The views of a scene show one set of named points, each view turned or mirrored, and shifted as a whole, with a little noise and some points left out.
(in the rows, 128 means zero)

Scene 1
View 1
Q_126: [139  74  42 168 143 152 140  84 122  83 114 182  99  77  96 140 169 105
 165 124 133 110]
Q_196: [133 124  85 150 143 179 162 130 126 110 129 111  84 145 137 131 115 102
 148 101 151 131]
Q_812: [147 194 128 128 150 177 185 113 124  91 124 106  80 170 128 142 104 106
 106 111 195  92]
Q_736: [150 132  61 151 184 172 159  89 157 116 135 114 101 108 109 142 159  92
 111 114 158 123]
Q_942: [152 114  54 155 141 150 152 110 136 112 125 159 130 113 122 122 131 101
 161 117 145 125]
Q_426: [108  76  58 157 161 203 112 157 157 137 149 121 135 142 124 160  88  84
 107 112 162 137]
Q_950: [132 124 100 146 130 173 164 118  97  68 108 153  71 139 111 144 118 107
 144 118 168  89]
Q_381: [120 137 109 143 133 164 166 100 104  73 125 121  70 149 134 134 106 123
 146 108 153 105]
Q_371: [163 109  72 155 133 159 165 126  91  79  94 188  91 123 101 129 138  96
 162 121 149 103]
Q_875: [133 112  41 158 145 139 132  80 159 115 148 153 157 100 126 125 128 112
 150 126 143 128]
Q_815: [140 176 105 136 110 128 178  85 108  73 127 152 121 152 140 111  96 130
 162 121 163  98]
Q_384: [151 103  62 153 141 147 167 121  95 104 121 149 116 149 132 100 101 101
 162 106 112 139]
Q_962: [166 170  82 143 137 157 161 109 157 116 123 144 122 115 125 133 143 105
 151 124 187 106]
Q_183: [110 145 126 135 123 161 178 103  85  71 134  90  60 182 157 113  78 131
 154  91 134 123]
Q_11: [105 111  65 143 170 137 137  34 132  64 156 163 138 109  98 151 113 121
  91 145 161  79]
Q_185: [130 141 132 132 128 180 173 127  65  40  98 165  61 173 102 155  86 106
 114 125 185  61]
Q_79: [146  86  40 164 150 143 147  93 124 105 129 159 118  99 119 113 148 103
 167 112 114 137]
Q_964: [133  91  57 153 136 128 155 100  80  83 132 179 147 150 128  95  77 111
 154 120 105 123]
Q_849: [175 175  87 135 156 141 196 109 103 104 123 132 115 165 134  94 106 101
 137 112 141 121]
Q_710: [126  89  49 162 140 141 141  74 132  90 135 154 111  92 121 128 146 116
 170 118 131 125]
Q_189: [105  50  50 161 141 177 109 125 117  85 130 189 131 115  97 160 104  96
 125 133 156 100]
Q_169: [158 167  90 142 148 164 166 102 152  99 119 145 105 115 111 149 147 103
 131 125 194  91]
Q_290: [154 104  43 161 127 137 138  97 138 103 119 192 140  87 116 126 148 107
 179 130 148 113]
Q_787: [134  59  34 166 139 136 140  90 100  85 127 180 124 103 116 110 129 110
 174 118 100 133]
Q_767: [125  97  65 153 165 178 133  91 136  80 122 176 104  96  81 175 144  96
 103 142 184  78]
Q_540: [155 141  79 151 152 153 168  78 131  83 114 147  84 102 106 136 165 106
 148 121 160 101]
View 2
Q_381: [161 129 139 114 142 125 110  99 115 156 124 114 142 115  84 127 144 136
  97 122 118 158]
Q_962: [136 150 130  77 184 123 145 103 125 147 130 120 102  95 141 121 154 101
  90 179 101 135]
Q_11: [ 93 107  95 142 140 152 136 161  92 162  85 156 126 145 153 106 152  92
  80 150 120 191]
Q_736: [125 158 114 101 179 122 127 128 123 157 125 119 145 139 194 125 149 126
  91 157 111 129]
Q_710: [111 172 121 138 133 131 109 107  70 152 132 143 152 102 164  95 144  84
 132 147 123 153]
Q_849: [132 123 130  87 189  97 103 111 100 199 172  97 113 109 100 123 141 139
 101 174 113 154]
Q_787: [102 185 121 150 115 131 110 122  43 169 152 132 154 100 144  74 118  76
 147 147 108 156]
Q_169: [146 139 132  84 177 130 141 114 130 153 102 113 112 103 144 122 165 111
  77 171  96 140]
Q_942: [121 173 125 106 156 125 134 115  89 162 152 121 125 103 145 101 127  89
 117 165  97 140]
Q_189: [118 179 119 138 102 164 165 160  85 155 104 123 147 134 128  76  92  75
  94 133  68 155]
Q_964: [102 146 119 139 126 124 114 133  50 190 172 124 127 113  83  87 100  93
 128 152 105 177]
Q_950: [168 152 152 116 131 142 125 113 111 159  91  96 144  98  98 106 148 121
  88 134  82 148]
Q_426: [127 186 107 108 141 146 179 147 131 141 158 122 149 176 142 114  60 111
  82 121  82 125]
Q_371: [145 173 150 115 139 131 118 119  77 180 116  87 135  77 114  84 145 103
 110 166  75 145]
Q_875: [ 97 161 101 114 156 130 146 118  91 144 152 153 117 120 164 106 122  69
 116 165 118 151]
Q_183: [167 116 138 117 145 112  92  83 116 160 159 115 148 128  46 140 133 161
 105 105 140 163]
Q_290: [108 182 125 115 142 135 140 112  73 151 132 131 117  79 156  83 138  57
 122 179  92 145]
Q_540: [142 150 136 107 161 128 113 106 103 160  99 114 135  94 160 111 179 113
 102 165 109 144]
Q_185: [181 109 157 117 130 142 121 138 115 189  75  77 133 108  39 107 150 151
  63 133  71 174]
Q_815: [135 105 130 101 161 118 118  96  99 163 138 129  98  87  64 121 154 107
 100 162 121 177]
Q_126: [121 191 131 138 122 143 120 118  68 154 100 123 154  88 176  79 151  75
 125 155  95 142]
Q_384: [127 169 131 118 145 111 107 112  72 185 182 106 143 111 101  99 108 116
 126 146 104 148]
Q_767: [126 156 122 125 134 161 152 156 106 157  60 115 142 124 171  94 148  94
  75 154  74 152]
View 3
Q_540: [ 79 140  95 136 112 148 122 128 120 128 159 116 122 155 174 123 156 169
 131 143 128 126]
Q_126: [ 70 141  99 139 112 156 121 126 105 132 153 166 156 145 166  78 178 154
 145 101 135  83]
Q_964: [104 120 171  88  87 199  78 133  88 107 151 196 113 162 176  75 166  83
 113 146 118 119]
Q_196: [106 157 125 108 126 156 108 128 120 120 165 171  94 116 144 136 140 137
  81 156 122 151]
Q_169: [101 133  86 130 125 162 108 110 140 114 159 100 106 148 156 139 177 169
 108 149 136 155]
Q_950: [106 111 123 128  98 159 133 103 103 115 165 138 137 117 165 120 153 131
 104 168 127 157]
Q_381: [105 129 148 117 108 149 119 108 108 124 161 150 110 117 177 146 130 131
 103 175 131 156]
Q_710: [ 72 156 127 123 116 155 101 131 109 139 149 173 123 157 182  99 160 145
 145 109 135  84]
Q_849: [101 138 129  88  93 183  86 153 120 104 162 122  76 178 169 129 144 137
  98 188 107 163]
Q_183: [113 135 187  94 101 148 112 115  97 122 160 161  86 112 186 165  96 118
  91 200 123 170]
Q_79: [ 72 160 118 111 111 167  94 146 111 129 153 180 118 159 160  85 162 145
 132 113 126  92]
Q_189: [112 112 114 141 126 181 110  91 110 111 161 199 147 123 161  82 216  92
 101 100 145 106]
Q_942: [ 91 150 113 104 114 176  86 130 122 116 152 157 110 155 147  98 175 150
 117 125 131 120]
Q_812: [123 122 114 121 117 158 120 111 135 106 169  98  79 132 172 179 148 138
  71 197 126 195]
Q_815: [111 124 158  92 104 175  79 101 121 114 144 113  92 157 179 141 151 142
 124 169 142 163]
Q_767: [101 110  71 171 129 157 133  97 126 116 165 138 142 142 179 117 216 127
 110 114 144 111]
Q_290: [ 80 145 111 108 110 183  78 115 120 118 143 150 134 162 148  74 189 161
 144 103 140 104]
Q_426: [131 154 102 125 158 175  92 111 143 109 168 217  87 113 130 127 202  97
  46 107 135 126]
Q_11: [106 106 118 158 133 161 109  92 126 123 148 142 105 180 234 145 209 100
 131 117 153  98]
Q_384: [ 94 146 146  89  93 181  91 150  99 114 162 183 102 153 154  89 144 118
 103 154 111 131]
View 4
Q_942: [ 84  89 134 106 189 169 123 175 120 133 126 143 175 197 139 112 105 118
 163 150  71 138]
Q_736: [ 88 117 114 116 162 194 179 166 132 123 110 138 198 207 143 118 139 107
 136 150  54 127]
Q_126: [ 94 101 107  90 220 128 138 181  96 139  90 136 203 183 167 140  99  93
 183 174  76 148]
Q_815: [ 68 109 175  80 157 147 137 140  87 122 120 115 121 139 108  92 127 120
 157 108 102 147]
Q_185: [ 93 133 128  34 147 106 174 123 116 182 112  71 137 134 134 104 139  85
  91  99 124 170]
Q_196: [ 86  93 149  57 148 161 150 163 145 141 120 148 157 192 146 105 159 119
 122 141  74 148]
Q_950: [ 94 112 135  47 168 125 157 148 115 159 106 106 159 159 143 113 132  92
 122 128  95 157]
Q_787: [ 74  88 105  96 206 107 105 179 116 123 103 165 166 187 176 124 107 114
 197 182 109 154]
Q_11: [ 86 154  93 155 151 146 170 120  72 130  76 140 183 167 160 128 137  97
 175 135 115 142]
Q_875: [ 89  99 138 138 172 174 120 158  93 128 108 171 181 198 152 120 120 122
 185 148  78 136]
Q_962: [ 95 101 163 101 171 196 146 158  96 144 125 118 179 177 116 107 115 113
 139 116  56 132]
Q_183: [ 58 107 168  22 124 123 163 150 140 109 109 141 105 150 131  84 189 123
 129 130 103 157]
Q_381: [ 79 110 153  45 147 136 167 149 118 131 102 126 141 158 139 105 162 108
 131 131  93 152]
Q_384: [ 66  83 131  75 178 128 111 175 153 127 137 150 133 186 148  96 125 124
 152 150 106 151]
Q_767: [115 134  91 115 176 149 168 140  90 176  87 117 213 184 167 140 114  82
 136 137  84 148]
Q_189: [121 105  99 107 170 116 118 142 106 197  92 161 188 195 196 137 117 100
 149 152 117 171]
Q_426: [120  94 124 111 128 171 126 143 150 191 115 196 185 233 192 117 160 123
 114 144  89 157]
Q_540: [ 85 117 128  81 189 161 171 169 101 120 103 104 184 168 128 119 119  96
 152 143  61 132]
Q_79: [ 76  87 120  97 203 141 120 185 121 116 111 159 178 196 159 121 111 116
 183 174  79 141]
Q_371: [ 89  92 123  60 204 123 132 173 116 155 123 103 167 168 141 118  94  98
 142 142  91 153]
Q_812: [ 84 130 155  66 121 182 187 132 129 142 125  98 145 162 106  88 163 110
  89  95  77 140]
Q_710: [ 77  99 120  97 197 134 137 177 103 108  90 156 178 180 162 126 123 108
 195 174  83 142]

Which points are out of place in each view (at most two, in the order of its rows)? Write none if all are in place.
view 1 | Q_710
view 2 | Q_950
view 3 | Q_964, Q_815
view 4 | Q_942

Scene 2
View 1
Q_218: [130 132 120 131 137 104 119 147 130 106 130 134 178 163 141 109 124 143
 104  60 137 117]
Q_314: [156 121  88 120 129 144 125 105 172 105 141 107 185 135  95 105 152 149
 110  79 136  84]
Q_994: [118 139 134 127 157 137 150 131 139 136 167  83 135 140 107 100 121 122
 142  96  97 112]
Q_36: [130 110 107 133 140 136 148 122 149 154 187 103 155 132  82  91 153 121
 122  98 108 102]
Q_604: [142 138 101 135 137 141 102 132 131 141 175 130 192 129 111  83 154 137
 120  77 131  51]
Q_796: [148 101 133  88 124 159 110 127 151 138 213  93 145 139  91  90 110 140
 174 123  67 106]
Q_82: [147 111 117 108 113 118  93 102 129 144 134 145 162 144 108  87 134 131
 102  90 101 140]
Q_573: [136 155 122 125 148 146 111 124 140 121 154 101 164 133 113  98 125 140
 142  82 117  76]
Q_92: [106 160 163 119 171 134 172 137 137 123 140  61  96 148 125 121  95 112
 157 120  68 153]
Q_884: [142 161 106 132 136 141  96 162 118 120 174 137 201 136 143 103 138 150
 126  88 123  37]
Q_758: [112 166 150 135 155 115  92 156 104 115 147 128 170 158 149  96 101 140
 138  50 129  81]
Q_689: [129 162 151 110 142 134 119 129 109 143 141 111 128 138 135 106 110 119
 138 129  64 133]
Q_832: [110 135 150 128 171 136 157 112 160 119 153  56 116 146  91  99 110 124
 157  66 115 124]
Q_904: [142 120 137  98 123 133  89 133 134 119 170 129 166 155 123  97 107 146
 146  84  99 107]
Q_74: [151 125 124  89 129 139 152 127 171  85 131  83 141 157 121 136 107 149
 142 119  81 150]
Q_570: [135 175 124 124 158 169 110 141 147 103 178  84 171 130 119 101 116 148
 173  79 117  30]
Q_258: [125 100 128 113 138 142 167 157 150 135 221  86 136 146  98 107 120 132
 156 126  77 115]
Q_198: [142 137 138  99 117 125  89 157  97 140 166 151 161 151 155 104 110 137
 132 126  66 117]
Q_704: [159 188 125  97 143 174  90 137 139  89 141  94 172 129 139 119 104 157
 170 108  90  49]
View 2
Q_994: [124 156 163 130 105 101  90 116 118 113 171 122 163 112  94  79 146 153
 104 138 179 100]
Q_604: [130 123 102 117 176 107 109 175 144 107 145 142 188 116  87  71 115 151
  70 147 175  98]
Q_904: [140 169 113 110 139 124  90 147 116  96 149 120 174 138 124  66 144 146
  94 122 154 146]
Q_704: [124 162  90 182 120 120  99 163 129  60 132 154 167 179 133  76 164 132
  94 153 172  86]
Q_796: [170 173 105 136 117  93  74 100 127  89 184 111 193 132 101  62 140 123
 123 105 154 122]
Q_258: [167 172 155 129 104  86  91 105 116 109 185  88 198 101 108  60 143 139
 119 111 158  90]
Q_92: [107 164 212 142  49  97  81  85  92 115 180 122 128 118 106  93 169 152
 127 132 186  96]
Q_314: [116 150 105 156 162 113 108 147 115  91 138 131 173  93  87  47  93 178
  83 165 150 113]
Q_573: [116 147 117 141 135 114  93 151 133  96 147 140 166 129  98  77 141 153
  88 157 177 101]
Q_74: [127 191 149 172  97 115 101 112  83  82 144 105 159 117 132  47 140 165
 112 142 137 118]
Q_36: [138 138 139 121 138  87  97 119 123 119 174 121 180  85  71  63 104 157
  98 132 166  97]
Q_570: [124 155 100 168 133 115  92 161 169  84 150 134 186 147 107  82 167 146
  91 171 186  68]
Q_82: [122 143 125  92 151 116  96 133  84 106 147 145 142 115  95  63  98 160
  82 112 151 168]
Q_198: [154 149 131  86 127 110 105 159  83 101 147 142 163 160 137  78 149 118
  88  85 162 137]
View 3
Q_570: [132 154  66 154 170 124 122 110 131 123 124 130 148  56 132 114 127 103
 197 109 127 123]
Q_36: [140 138 110 166 116 133 154  62 105 105  72 132 159 131 134  83  92 102
 149 128 100 127]
Q_704: [146 152  59 159 147 125 123 117 113 159 131 124 155  28  90 123 137 108
 179 123 149 121]
Q_198: [182 156  94 176  98 166 139 127  70 192  83 127 150 104 101 128 106 106
 165 180 117 141]
Q_92: [142 103  77 172  73  71 158 127 122 183 121 175 124 142 120  95 102 145
 124  92  75 150]
Q_796: [127 152  80 175 111 148 130  95  76 116  92 133 141 113  68 120  77 121
 165 121  78 101]
Q_689: [172 123  81 169  94 123 147 125  85 190  89 147 134 113 101 101 114 131
 137 144 106 150]
Q_74: [148 113 108 173  70  80 161  94 116 170 118 136 159  88  73 133  81 111
 136 125 122 100]
Q_218: [196 110 140 164 125 114 161 104 126 162  87 125 162  97 153 129  98  86
 174 177 147 118]
Q_314: [154 124 128 158 138 115 156  49 126 106  84 113 175  69 118  94 101  85
 160 143 151 104]
Q_994: [146 125  94 165 112 109 149 102 118 142 102 148 138 122 129  99 101 120
 154 121  97 134]
Q_758: [193 122 108 161 162 129 137 144 124 167 104 135 137  94 164 133 120 103
 198 170 129 132]
Q_884: [158 175  93 157 151 163 132 103 111 146  95 112 170  71 152 119 127  77
 200 161 155 138]
Q_573: [159 131  93 159 150 123 139  96 118 131  98 131 147  79 128 101 117 103
 172 136 130 128]
Q_832: [145  88 101 165 128  73 155 105 137 124 112 158 127 122 131 102  93 129
 150 103  85 113]
View 4
Q_258: [164 148 124 111 157 136 124 160 130 134 127 132 134 160 156 117 128 155
 104 183 193  99]
Q_573: [158 132 130 109 157 117 137 129 169 166 121  92 154 155 114 120 124 121
 140 102 151 124]
Q_218: [131 106 127 127 115 115 151 120 161 115 143 110 135 125 116 139 147 107
 164  83 152 114]
Q_884: [176 145 143 103 158 118 128 135 187 174 128 105 140 135  96 140 149  74
 165  82 170  81]
Q_904: [150 163 136 133 140 118 128 120 151 137 121 108 115 137 136 137 138 100
 139 129 146 130]
Q_689: [129 134 127 143 137 127 133 138 147 138  68 122 122 151 103  70 130 128
 149 154 162 135]
Q_82: [126 124 136 159 131 128 117 148 155 117  97  78 136 115 144 143 144 114
 177 127 148 152]
Q_796: [168 190 136 128 170 132 105 145 144 156 108 100 130 157 170 138 116 126
 108 180 152 140]
Q_758: [156 131 151 111 132  90 155  85 166 139 123 113 112 137  84 115 152 116
 155  75 154 112]
Q_604: [177 132 155 105 162 120 117 147 181 167 126  77 156 131 120 155 147 110
 167  92 171 103]
Q_36: [161 115 138 116 160 134 115 171 153 145 120  88 165 146 145 138 134 162
 142 143 184 113]
Q_832: [145 107 118 104 142 112 156 121 138 135 128 100 158 176 131  94 111 194
 102 131 150 149]
Q_314: [147 118 111 115 153 136 128 159 174 155 150  74 182 144 149 160 117 107
 147  95 144 132]
Q_570: [186 158 131  79 175 109 140 113 178 198 131 101 152 175 100 115 114 112
 118  92 150 107]

Which points are out of place in each view (at most two, in the order of its rows)? Write none if all are in place.
view 1 | Q_92
view 2 | Q_74
view 3 | none
view 4 | Q_796

Scene 3
View 1
Q_282: [105  91 155 204 109 102 160 127 176 122 118  98 149 160 150 136 122 149
 160 151  90 157]
Q_436: [155 147 140 140 170 166 163 113 132 153 127 119 128 152 154 124 122 116
 151 123 102  97]
Q_404: [123 130 120 106 144 113 183 131 140 192 103 101 148 142 203 151 140 132
 183 112 108 107]
Q_428: [184 168 135 152 179 128 138 141 114 173  86 139 134 153 196 134 153 181
 148 104 146 126]
Q_240: [131 165 115 150 162 157 154 137 141 164 126 111 139 170 160 137 142 166
 158 120  99 126]
Q_673: [ 79  99 127 145 121 126 187 134 171 156 168  65 138 152 131 113 117  82
 158 115  44 112]
Q_410: [160 166 161 156 198 212 162 109  92 171 180  91 146 100 148  95  85  95
 143 133  69 106]
Q_239: [114 139 113 101 158 126 186 151 128 204 147  70 140 143 167 119 132 106
 165  84  73 104]
Q_766: [138 149 120 139 146 154 160 121 172 156 117 140 129 170 184 138 141 128
 150 126 113  79]
Q_931: [167 119 172 192 142 133 149 105 159 126  91 145 140 143 183 134 123 144
 151 158 132 122]
Q_865: [150 167 132 159 174 197 154 110 142 149 143 128 130 159 149 123 121 124
 142 136  97  92]
Q_928: [178 130 160 179 149 148 145 101 165 119  86 166 119 169 173 138 135 135
 141 148 143  98]
Q_19: [127 111 126 122 145  96 179 142 130 178 110  82 133 155 161 135 142 123
 165  90  94 130]
Q_982: [126 152 154 228 154 170 138 150 154 163 209  88 172 103 176  66 100 130
 120 137  60 121]
Q_220: [156 124 161 152 154 143 166 119 148 158 134 119 143 120 187 108 114  91
 144 128 101  84]
Q_462: [174 134 174 226 147 156 127 123 166 115 143 148 131 150 157  89 122 126
 107 140 116 104]
Q_510: [169 130 163 181 160 131 148 134 126 151 127 107 132 137 156 104 125 123
 132 110 106 124]
Q_306: [181 168 139 151 172 187 147 106 150 142 119 160 120 163 168 122 134 115
 133 129 125  63]
View 2
Q_510: [147 148 122 116 141 121 127 157 180 108 128  99 140 144 103 178 149  80
 125 115  99 143]
Q_428: [135 173  91 145 115 100 156 160 111 127 163 104 151 124 114 191 113 115
 160 136  95 144]
Q_239: [176 175 117 113 160  85 169 134 137  59  77  94 119 125 147 133 172 122
 103 101 148 123]
Q_982: [155  85 113 119 129 105 104 154 217 111  83 105 191 208 130 110 187  87
 126  84  84 115]
Q_404: [149 167  94 114 175  74 165 137 121  53 135 112 115 109 139 158 137 121
 150 131 130 145]
Q_673: [167 146 121  82 202 103 144 145 203  43  35 105 131 140 146 128 179  77
 109  89 137 171]
Q_220: [167 118 122 135 157 149 124 138 173  72 121 124 145 133 116 165 164 104
 139 124 131 139]
Q_931: [126 119 101 126 168 137 120 164 177  99 160 131 156 127 110 193 126  78
 177 144  95 182]
Q_766: [153 149 100 140 149 137 157 149 137  84  87 132 164 109 130 166 134 109
 165 131 127 179]
Q_306: [158 134 117 164 125 186 145 156 142 127 108 128 173 110 120 184 144 112
 147 135 130 170]
Q_462: [142 116 110 132 124 166 107 169 209 125 110 121 184 159  90 188 140  63
 156 121  84 172]
Q_436: [158 141 125 134 159 148 148 155 149 111 107 111 148 115 136 165 160 103
 124 126 128 163]
Q_928: [131 135 104 139 150 165 134 164 163 111 139 135 162 109 104 206 116  80
 176 148 106 198]
Q_240: [135 151  93 131 145 106 159 166 138 123 110 108 165 132 146 153 138 107
 152 122 101 167]
Q_865: [153 127 122 145 142 158 149 162 153 137  91 115 175 126 148 155 164 103
 129 123 121 172]
Q_19: [156 188 107  96 175  79 162 144 146  59 102  96 112 119 127 164 141  99
 124 112 127 152]
View 3
Q_766: [140 114 205  87 128  95 131 132 159 114 109 108 145 118 171  94 136 139
 143 110 140 155]
Q_428: [159  84 157  59 117  96 101 100 145 115 119 109 165 106 140 103 143 103
 160 164 123  88]
Q_410: [ 89 145 150 168 165 182  92  75 190 118 168 165 151 113 171 123 167 169
 137 148 134 146]
Q_240: [137 109 173 100 114 120 112  94 151 111 107  98 146 119 164 117 151 130
 169 120 132 128]
Q_673: [ 87 123 195 173  86 147 196 111 134 132 104 133 125 160 170 130 150 141
 115 101 140 207]
Q_510: [113 102 162 132 111 132 127 118 142  97 126 149 174 117 132 125 151 121
 148 155 117 140]
Q_865: [120 124 175 120 148 136 101 113 168  97 125 122 157 109 171  99 152 163
 153 114 140 150]
Q_220: [116 130 201 128 129 113 134 129 176 128 147 159 163 112 153 120 138 130
 123 146 127 164]
Q_19: [129  84 177 113  83 126 179  99 120 145 112 113 133 145 148 110 140 119
 109 148 126 142]
Q_239: [109 108 164 121 115 135 180  70 145 169 116 133 108 152 179 102 155 129
 105 144 134 153]
Q_931: [145 112 212 110  91 102  99 154 158  87 137 105 196 102 120 144 126 116
 158 134 119 138]
Q_928: [150 104 210  90 117  96  99 170 152  75 127 105 195  91 130 107 122 133
 155 125 126 143]
Q_282: [115 114 212 158  37 127 159 128 127 104 103  96 167 148 124 181 137 103
 159 108 118 171]
Q_306: [133 118 195  98 154 110  99 147 168  89 130 130 171  97 157  85 139 157
 145 124 137 151]
View 4
Q_19: [156 143 118  73 108 161  74 108  96 153 168 153 138 155  84 122 150 157
 132 161  74 111]
Q_306: [120  93 119 167 137 138 126  91 161 160 125 123  98 156 125 130 164 196
 144 171 140 136]
Q_428: [137 131 121 110 109 122 137  87 101 121 141 106  98 177  97 183 123 200
 116 151 111 157]
Q_766: [146 115 115 142 136 137 106  99 119 166 144 154  90 163 137 117 154 168
 145 164 113 137]
Q_410: [107  51 119 147 106 142  86 134 174 153 120  66 205 177  99  96 156 178
 127 181 117  96]
Q_436: [125 101 120 132 125 144 100 108 140 151 139 124 128 157 114 112 151 180
 141 176 112 113]
Q_220: [149  89 138 135 135 161  95 107 142 168 140 119 157 145 124 141 160 156
 171 156 105 117]
Q_865: [109  90 119 160 135 129 107 114 141 154 130 118 126 164 123  99 151 185
 126 176 129 113]
Q_239: [173 126  91  96  84 156  55 123 116 171 159 142 163 179  82  98 163 144
 120 169  86 125]
Q_240: [125 112 120 131 127 117 108 113  92 137 144 123 116 179 120 119 126 178
 114 159 106 128]
Q_510: [116 106 160 135 144 154 111  93 128 145 146  99 157 144  85 147 150 182
 135 143 112  99]
Q_404: [173 126  96  80  97 146  85 113 100 156 153 150 117 170 124 137 139 148
 154 170  73 141]
Q_931: [114 100 165 124 166 135 133  95 105 128 141 118 108 135 149 164 121 175
 176 147  96 111]
Q_282: [117 123 176 107 177 136  92 118  51 138 169 150 132 131 137 109 111 141
 156 138  63  67]
Q_462: [103  95 186 186 188 137 129  87 118 147 140 105 139 139 118 140 145 177
 140 126 130  97]
Q_928: [110 113 154 140 169 138 139  83 123 138 136 135  78 134 140 158 138 194
 165 156 116 120]
Q_982: [133  66 169 190 154 123  85 136  90 164 143  81 229 188 119 109 134 128
 111 122 114  93]
View 5
Q_306: [144 103  94 155  84 115 137 174 124 139 115 150 102  83 112  88  89  63
 112 114  81 141]
Q_865: [145 102 117 116  90 116 146 147 135 141 101 132 105  87 114  99  93  96
 115 131  98 137]
Q_982: [ 88 110 168  57 120 101 145 106  66  82  72 126 111  92 117 125  52 109
 165 206  95  90]
Q_766: [132 106 111 118  84 148 105 167 121 144 117 149  80  63 106  83  93  96
 122  85  85 131]
Q_436: [127 119 107 115  83 124 137 145 141 135 123 147  97  83 127 102 106 102
 119 115  96 124]
Q_410: [121 128 114  93  96  70 182 110 127 143 127 123 126 110 146 135 100  97
 109 171 134 104]
Q_510: [100 129 104 106  85 138 147 134 130  81 110 168 101  93 139 114 101 107
 146 134  74 114]
Q_282: [ 97 113 155  69  93 186 122 148 167  88  81 164  71  80 144  66  76 167
 191 100  82 105]
Q_428: [114 131  24 120  73 184 119 153 115  98  90 165 110  89 113 128  84  86
 122  81  78 136]
Q_239: [102 140 119  62  86 138  98 105 109 134 157 140  76  55 120 142 150 133
  97 103 101 100]
Q_404: [ 95 141  84  77  81 170  88 138 122 141 142 158  71  61 128 103 109 125
 114  57 108  98]
Q_220: [ 95 131 121 114  90 109 132 144 117 124 145 164  88  82 142  85  88  87
 134 118  96  94]
Q_931: [107 117  92 127  83 159 139 173 154 101  91 177  96 103 144  59  51 100
 170  95  84 113]
Q_673: [100 120 200  55  97 130 108 120 141 124 145 144  58  51 138  99 140 165
 141 127  90  95]
Q_462: [117  95 129 136  97 121 156 167 123  78  74 164 106  98 128  77  61  85
 172 160  58 127]
View 6
Q_220: [125  96 128 109 129 182  87 120 170 158  92 170  94 104 133 130 113  94
 169  86 148  89]
Q_282: [ 81  78 181 124 118 143 106  46 123 198 139 146 165  83 162 121 106  74
 170  95 173  69]
Q_240: [112  78 170 132 112 133 118 140 128 142 100 173 154 121 149 130  94  96
 151 112 118  87]
Q_865: [130  82 151 109 114 164 132 163 153 134  87 163 128 100 147 122 105  65
 148  85 115 107]
Q_410: [183  91 109 110 115 181 153 152 178 138  91 140 113  99 117 180 117 100
 127  62 124 146]
Q_306: [125  78 150 106 125 187 104 179 170 132  71 192 116 110 153  92 106  59
 154 104 104  89]
Q_462: [116  47 177 131 145 160 118 101 194 188  89 169 109 117 160  98 122  32
 132  78 117  97]
Q_673: [112 122 159  71  91 147 129  71 110 145 132 111  91  60 125 132  85 101
 180  58 178  82]
Q_928: [102  64 166 127 135 187  81 136 170 169  89 203 154 107 174  81 117  46
 157 123 123  64]
Q_510: [149  76 167 131 124 160 107  91 169 161 101 165 124 111 128 116 113  96
 133 103 134  84]
Q_982: [121  59 151 136 137 109 151  84 167 187 102 123  76 131 131 182 112  83
 141  32 129 139]
Q_931: [ 98  64 154 141 137 177  79 106 168 188 105 192 161 111 169 113 122  60
 159 117 142  75]
Q_436: [134  95 148 107 111 176 112 142 150 135  94 167 129  96 137 119 102  87
 152 100 127  90]
Q_19: [132 120 168 112  98 149  87  85 116 132 118 159 132  93 113 116  83 143
 165 123 155  50]
Q_239: [152 132 136 105  92 136 102 118 116 112 108 145 100 103  94 156  78 167
 169  98 149  82]
Q_404: [111 123 141 118 105 149  65 124 112 131 109 180 134 109 125 137  82 143
 188 126 155  56]

Which points are out of place in each view (at most two, in the order of its rows)? Write none if all are in place.
view 1 | Q_240
view 2 | Q_404
view 3 | Q_282, Q_306
view 4 | Q_510
view 5 | Q_982
view 6 | Q_239
